Points, in no order, along strands that fork, close into loops and pass close to each other.
In the rows, zero is written as 128.
Points whose rows are less than 122 apart are linked; no others are. Some points are linked to none.
j922: [111 160 193 117 198  95 112 119  90 157 166 149  79 130 119 117  73 110
 174 109 163 103 145 145]
j939: [107 101 175 131 177 112  94  99 115  85 161  98 126 130 124  98  82 115
 158  80 152 128  95 166]
j330: [157 163 126 157 139  56 104 161 102  89 147 117 101 147 147 165 159 143
 174 133 131 174  98 104]
j538: [120 114 111 124 142 224 107  58 189 144 105  98 152  62 138 136 107 142
  59 104 127  95  98 167]
j90: [132 165 132 133 104 118 121 104 155  97 144 154 157 108 137 138 169  90
 117 131 174 132 128 111]
j301: [118 159 105 133 118 151 133 181 156 166 155 164 152 132 123 139 129 148
 101 114 103 103  54 144]
j272: [147  99 132 152 118 105 136 118 132 155 123  50  90 138  98 127 132  79
 165 104 108 159 139 152]
j176: [ 88 143 170 117  84 143 152  89 160 121 133 121 162 138 137 124 112 129
  78 119  66 117 119 145]
j234: [130 143 128 115 134 146 139 175 151 152 183 191 167 158 161 145 128  90
 119 101 142 111 161  97]
j26: [144 115 148 148 186 122  78 122 136 103 109 136  82  91 127 123 109 134
 176 118 182 137 150 147]
j990: [152 155 109 155 148 129 139 175  88 174 116 158  92 121 107 138 122 125
 203 164 144  84 127 137]
j800: [102 138 110 108  64 107 120  48 109 107 101 107  91 118 108 116 148 111
 123 133  83 136  89 166]
j748: [144 126  99 128 118 136 123 169 118 106 161 182 148 184 123 153 150  34
 130 104 157 176 150  79]
j474: [127 160 141 128  81 146 122 105 190 157 135 158 151 122 198 153 164 140
  55 151 126 145 134 131]
j534: [145  75 102  81 172 166 152 202 125 166 110 157 116  86 110 117 124 133
 144 115 144 140 177  95]
j212: [141 126 132 114 102 163 118 150 207 157 129 122 153 132 175 128 131 137
  46 132 105 117 149 114]
j428: [153 111 115 128 100 127 101 204 132 121 134 144 156 105 172 142 160 148
 164  86 122 139 116 106]
j98: [129 111  67 159 126 131 139 114 136 136  63  68 124 126 132 111 152 158
 106 157 159 100 172  87]
j728: [133 118 123 155  92 169  83 124 169 115 137 103 113 114 156 134  96 135
 159 109  98  95 177 107]
j664: [147 163  86 164 140 111 116 146  84 123  77 156  78 132 111 129 148 120
 186 168 152 137 104 136]
j487: [137 183 120 113 117 110 122  99 165 151 129 124  86 184 127 108 121 124
 127 180 115 114 148 116]
j420: [120 155  94 142 163 199  96  41 209 121 105 101 100 107 119 129  99 122
  82  96 159 114  90 189]
j598: [125 108 167  97  74  88 129 139  96 130 104 104 135 168 104 102 126 127
 114 165 118 170 158 123]
j835: [123 129 174 115 151  68 150 156  68 118 111 140  61 181 112 144 116 113
 133 149 118 201 117 145]
j810: [132 169 125 143  61 174 126  65 142 135 120  98 143  88 132 142 133 141
 132 177  72 102  66 150]
j178: [110 151 123 147 163 172 133  37 175 138 154  58 145 151 119 133  81  94
  82 122 161  91 152 170]
j159: [164 146 113 160 119 103 111 142 127  86 113 153  87 179 110 130 150  86
 132 113 120 170  86 136]
j690: [106  82 143 128 139 139 169 156  90 164 140 118 160  90 122 131 108 171
 158 124  73 104 152 120]
j149: [152  91  92  54 150 132 147 182  83 120 126 164 126 132 110 136 136 131
  87 148 159 167 175  59]
j477: [117 115 195 117 112  70 155 167  66 134  87 115 123 171 116 127 123 144
 125 162  93 188 117 160]
j490: [ 86  70 147 133 108  78 162 151  56 161  97 125 130 102 135 100 111 165
 144 117  74 131 144 124]
j798: [136  89 142  91 104 145 126 144 109 125 105 116 112  67 104  93 151 115
  98 125 111 134 113  96]
j39: [123  90 175 119 182  90  86 118 127  88 161 141 105  83 129 108 107 151
 143  84 166 137 148 141]
j148: [102 144 136 103  89 144 148  61 104 181 166  90 145 102 107 116  91 107
 128 109  98  79 112 141]
j742: [128 134 128 196 154 104 113 117 114  71 116 129  97 181 134 127 135 125
 169 153 132 148 156 163]
j15: [141 125 124 132 158  99 144 201 145 154 169 153 133 189 144 141 128 112
 144 119 171 117 198 123]
j960: [121 150 170  93  63 110 127 119 134 115 130 162 127 162 114 128 124 121
 109 161 101 189 133 131]
j683: [113 172 152 139 140  81 119 121  85 127 178 192  79 144 145 145  94 108
 175 132 137 118 133 133]
j833: [ 87 112 165 140 151 132 141 152 147  95 140 166 146 140  93 116 102 158
 126 109  98 122 131 153]
j590: [133 114 163 153 107 106 121 190 103 140 147 106 152 143 143 126 130 150
 173 108 113 116 115 132]
j619: [100 165 142 137 124  65 159 130  86 125 168 172 106 161 137 126 122 126
 114 140 141 144 135 118]
j481: [126 110 116 103  65 120 139  99 118 128  73  96  87  83  93  92 165  94
  86 117  84 168 106 129]
j217: [141 128 129 113 130 129 123 130 205 138 149 123 110 160 141 108 106 150
  73 103 120 132 146 149]
j615: [ 83 125 122 100 152  78 157 169  64 135 143 165 136 148 112 133 138 148
 101 110 120 130 137 104]
j913: [123 120 145 116 106 192  94  38 155 117 110  56 153  82 127 115 116 123
  90 110 132  82  96 169]
j666: [132 111 132 179 188  74 122 132  98 101 110 128  67 137 144 136 104 148
 173  96 144 150 152 155]
j576: [160 151 148 120 123 102 104  91 164 112 151  87 124 155 103 108 152  99
 153 146 158 144 105 169]
j754: [157  96  80 136  99 154 149 192 141 110  98 110 176 142 114 131 175 155
 117 150 104 127 139  80]
j341: [162 162  63 106 114 126 113 135  90 123  92 159  69 148 143 121 155 137
 170 182 150 159 154 114]
j594: [ 83  85 154 129 178 146 140 151  86 133 105 141 174  90  90 108 136 132
 142 142 153  85 143 145]
j398: [138 140 195  84 189  76 104 168 100 160 142 152  89 124  90 101  89 123
 174 116 163 145 109 129]
j94: [102 129 141 176 168 171  89  98 174 103 149 115 172 100 143 112 106 124
 124  80 165  83 126 181]
j200: [107 132 144 132  78 151 122 146 149  93 119 145 138 137 126 118 116 126
 121 142  84 130 111 137]
j76: [142  90 146 186 184  91 134 132 114  55 125 121 114 156  88 171 127  91
 168 106 111 167 109 114]
j788: [116 111 144 154 188 159 107 108 125  68 161 128 135  98  89 129  74  91
 177  89 134 123 104 137]
j755: [101 132 148 139 125 175 135  74 117 128 129 111 158 125 118 116 104 153
 116 155 125  84 101 207]
j111: [105 136 142 140 109 118  76 105  99 101 145 118 102 111 112 127 138 102
 175  90 140  87 111  78]
j40: [116 103 148 141 179 186 147 126 106 121 127 127 157  94  89 126 131 175
 142 159 134  71 106 172]
j678: [151 128 120 144 139 166 149 206 129 185  86 131 109 106 112 125 143 144
 166 163 136 114 123 152]
j861: [118  99 106  77 138  74 146 202  68 143 128 154 109 179 128 120 149 166
  72  97 124 172 111 103]
j639: [185 112 106  72 100 127 147 164 140 141 126 119 127 191 124 138 127 144
 121 162 111 158 165  66]
j445: [118 102 111 112 183 126 138 171 142 122 140 144  97 111 105 101 123 137
 118  63 158 128 122 121]
j499: [134 138 142 148 189 102 125  99 111  72 160 121 108 139  82 155  83 101
 195 111 111 128  89  97]
j414: [149  94  79 140 136 124 177 143 137 124  90  95 168 145  97 122 178 115
  99 162 159 109 148  76]
j822: [162  97  84 116 135 151 153 177 124 116 147 206 167 151 156 173 178  81
 106 112 181 181 157 119]
j452: [131 151 120 179 110 101 112 148 114 101 130 112 124 149 162 153 131 142
 185 128 117 131 127 145]
j495: [114 147 117 157  79 167  80  68 161 114  93  77 141 114 141 105 127 120
 126 139 134 107 129 157]
j566: [ 80 165 103 116  61 152 139  63 109 129 108 129 110 108 124 114 110 139
 130 153  67 100  68 137]
j134: [104 126 110 113  93 162 155 135 103 198  59 142  96 101 131 108 143 137
  96 156 113 126 176 131]
j991: [150 107 109  98  95 136 145 184 124 131 116 129 186  85 157 115 170 156
 102  92  97 142  83  97]
j57: [153 107  86 153 125 131 108 100 152 106  91  43 131 112 153  89 164 181
 129 142 149  72 148 126]
j752: [132 140 102 117 104 140 146 207 154 172 162 163 168 144 144 155 168 119
 102  83 134 106  98  93]
j335: [161  84 142 117  96 147 142 136 140 163 142 113 161  57 157 130 134 123
 144  92  95 129 164  86]
j820: [121 163 135 126  85 177 156  60 120 215 146  81 178  84 138 149 121 113
 153 141 117  81 118 153]
j280: [109 103 155  95 135 135 141  92  95 162 156 105 153  68 113 123  91 148
 149 131  92  73 113 110]
j828: [134 146 137 127 114 139 147  82 145 150 145 112 159  88 131 148 149  67
 141  98 143 101 114  98]
j957: [ 88  78 165 127 146 137 158 184 131 131 157 166 177  96 113 164 107 172
 130  95  68 145 148 138]
j853: [100 183 115 160 172 159  88  51 213 127 144 107 129 160 133 114  74  91
  83 107 158 104 107 191]
j505: [118 128 143  84 139 112 139 165  80  93 122 166 148 206 126 141 117 119
 117 178 143 194 152 113]
j506: [107 204 106 141 123 144 126  41 158 144 157 140  97 121 152 148 128 124
 124 174 121 101  93 164]
j757: [146 201 106 137 135 148 135  95 194 138 150 146 118 158 114 141 146  99
  93 172 128 114  79 155]
j282: [101 190 100 141  99 116 113  66 172 123 139 178 110 132 192 153 141 137
  86 141 132 133 129 164]
j20: [132 119 112 125 107 136 152  99 152 169 138 117 157  49 145 127 148 116
  88 101 100 107 114  94]
j866: [140 151 134 115  65  86 103 131 108 145 128 110 147 124 181 105 165 189
 146 171 105 103 125  88]
j661: [152 116 119 138 102 134 149 113 166 207  97 101 146  80 161 141 169 112
 103 145 134 118 142 138]
j235: [117 127 135 151  98 177  91  89 157 139 119  95 110  96 153 124 103 153
 165 109 103  89 132 176]
j714: [159 126  84 142 136  88 125 167  74  90  95 139 107 162 128 174 141 153
 168 139 112 159 123  75]
j868: [175  94  71  68 155 154 162 190  80 141 127 191 154 157 151 154 161 128
 108 141 182 174 176 112]
j645: [155 173 128 106 143 102 113 113 158 130 181 138  95 143 134 111 100 152
 145 174 151 134 170  91]
j131: [163 117 139  85 141 126 118 184  93  92 113 166 145 134 117 151 138 117
 142 164 161 171 136  81]
j397: [132  90 114 122 136 141 136 138 153 146 116 111 117 137  80 133 135  62
  93  70 138 149 168 119]
j819: [134 105 183 120 173 119 119 135 126  71 102 129 124 155 104 158  78 132
 153 155 128 165 127  78]
j69: [113  97 137 148 115  87 141 107  67 139  94 101 101  92 148 100 154 167
 148 140 126 118 145 151]
j515: [124 115 114 133 170 123 142 118 149 131 146  80 129 138  73 115 106  77
 110  83 136  99 150  89]
j736: [139  83 141 132 110 128 123 151 148 157 130 107 152 100 115 119 145  76
 155 109 140 132 185 108]
j399: [123 159 141 124  53 153 156  43 125 176 132  89 172  85 189 135 143 142
 120 169  93  87  94 133]
j53: [ 68 102 144 127 107 142 176 117 128 132 156 119 195 106 146 110 123 174
  84 111  59  90  93 148]
j719: [164 164 131 135 121 126 115 107 149 115 160 152 137 100 166 130 128 161
 125 141 151 107 151 113]
j231: [158 128 114 113 159  92 131 135  93  80 114 155  68 171 124 182 114 170
 147 177 113 186 104  68]
j64: [ 95 117 133 138 170 156 130  79 201 121 172  99 165 138  94 129  94  88
  86 106 131  89 159 124]
j744: [129 124  99  99  86 114 131 176  88  82 108 175 127 217 134 162 138 150
 102 167 118 184 126  91]
j743: [130 112 113 111 115 118 106 135  88 176  84  94  96  88 110  91 162 120
 136 120 136 122 114 145]
j972: [134 171 109 162 142 103 117 144 121 106 136 191 123 199 136 128 140  53
 163 120 155 181 125 112]
j145: [146  85  61  86  86 141 153 181 143 141 111 131 199 110 152 135 153 155
  83 114  95 105 128  57]
j163: [ 98 125 123 153 168 140  84 106 170  84 131 151 150  97 144 103 139 129
  93  96 188  76 142 131]
j710: [107 116 114 166 177 131 123  88 127 118 107  63 131  94 152  79 126 200
 109 131 163  73 142 138]
j783: [144 144 202 118 150  71 125 154  95 142 137 150  89 168 118 107 119 105
 154 122 164 173 114 167]
j156: [136 133 153  97 153 108 140 125  99  65 110 158  80 131  79 164  91 136
 135 146  91 186  93  99]
j974: [143 107 106  97 127 118 150 186  99 131 120 149  93 175 102 117 137 103
  89 117 147 184 127 138]
j454: [ 84 145 144 136 116 136 132 144 129 155 179 156 160  99 137 125 118 165
 132 101  91  72  89 146]
j854: [157  91 142 160 161  95 108 152 123  49 117 123 110 169 134 177  98 114
 175 126 124 199 158 108]
j356: [105 132 169 150 134 177 103  82 121 114 155  83 182 110 133 111 105 138
 142  92 153 114 104 231]
j135: [162 175 109 174 118 147 113 125 179 113 114 147 103 147 121 154 151 100
 146 145 137 146  96 164]
j652: [157 115 110 127 113 138 130 190 132 167  92 139 119 160 114  97 139 143
 111 162 160 155 143 161]
j935: [101 131 121 117 179 121 123  81 137 104 152 114 130 100 148 100 133 180
  91 110 175 101 118 147]
j349: [132 162 109 121  90 131 132  82 176 187 100 104 110 124 158 122 138 133
  98 167 112 103 155 108]

How many points has the smallest loop of links through each point below? Write none if it is on no loop.
j690 | 13
j39 | 15
j661 | 8
j822 | none
j615 | none

A fork is a point with three links, a tip a point with one. Leave the first point through the second and follow the links. Name the first fork or tip that comes.
j736 / j397 | j728
j652 / j974 | j200
j783 / j398 | j341
j217 / j212 | j744

A tip is a point with one link. Name the tips that can be reached along the links from each point below, in the order of the rows.
j200 | j15, j341
j131 | j217, j744
j754 | j594
j335 | j728
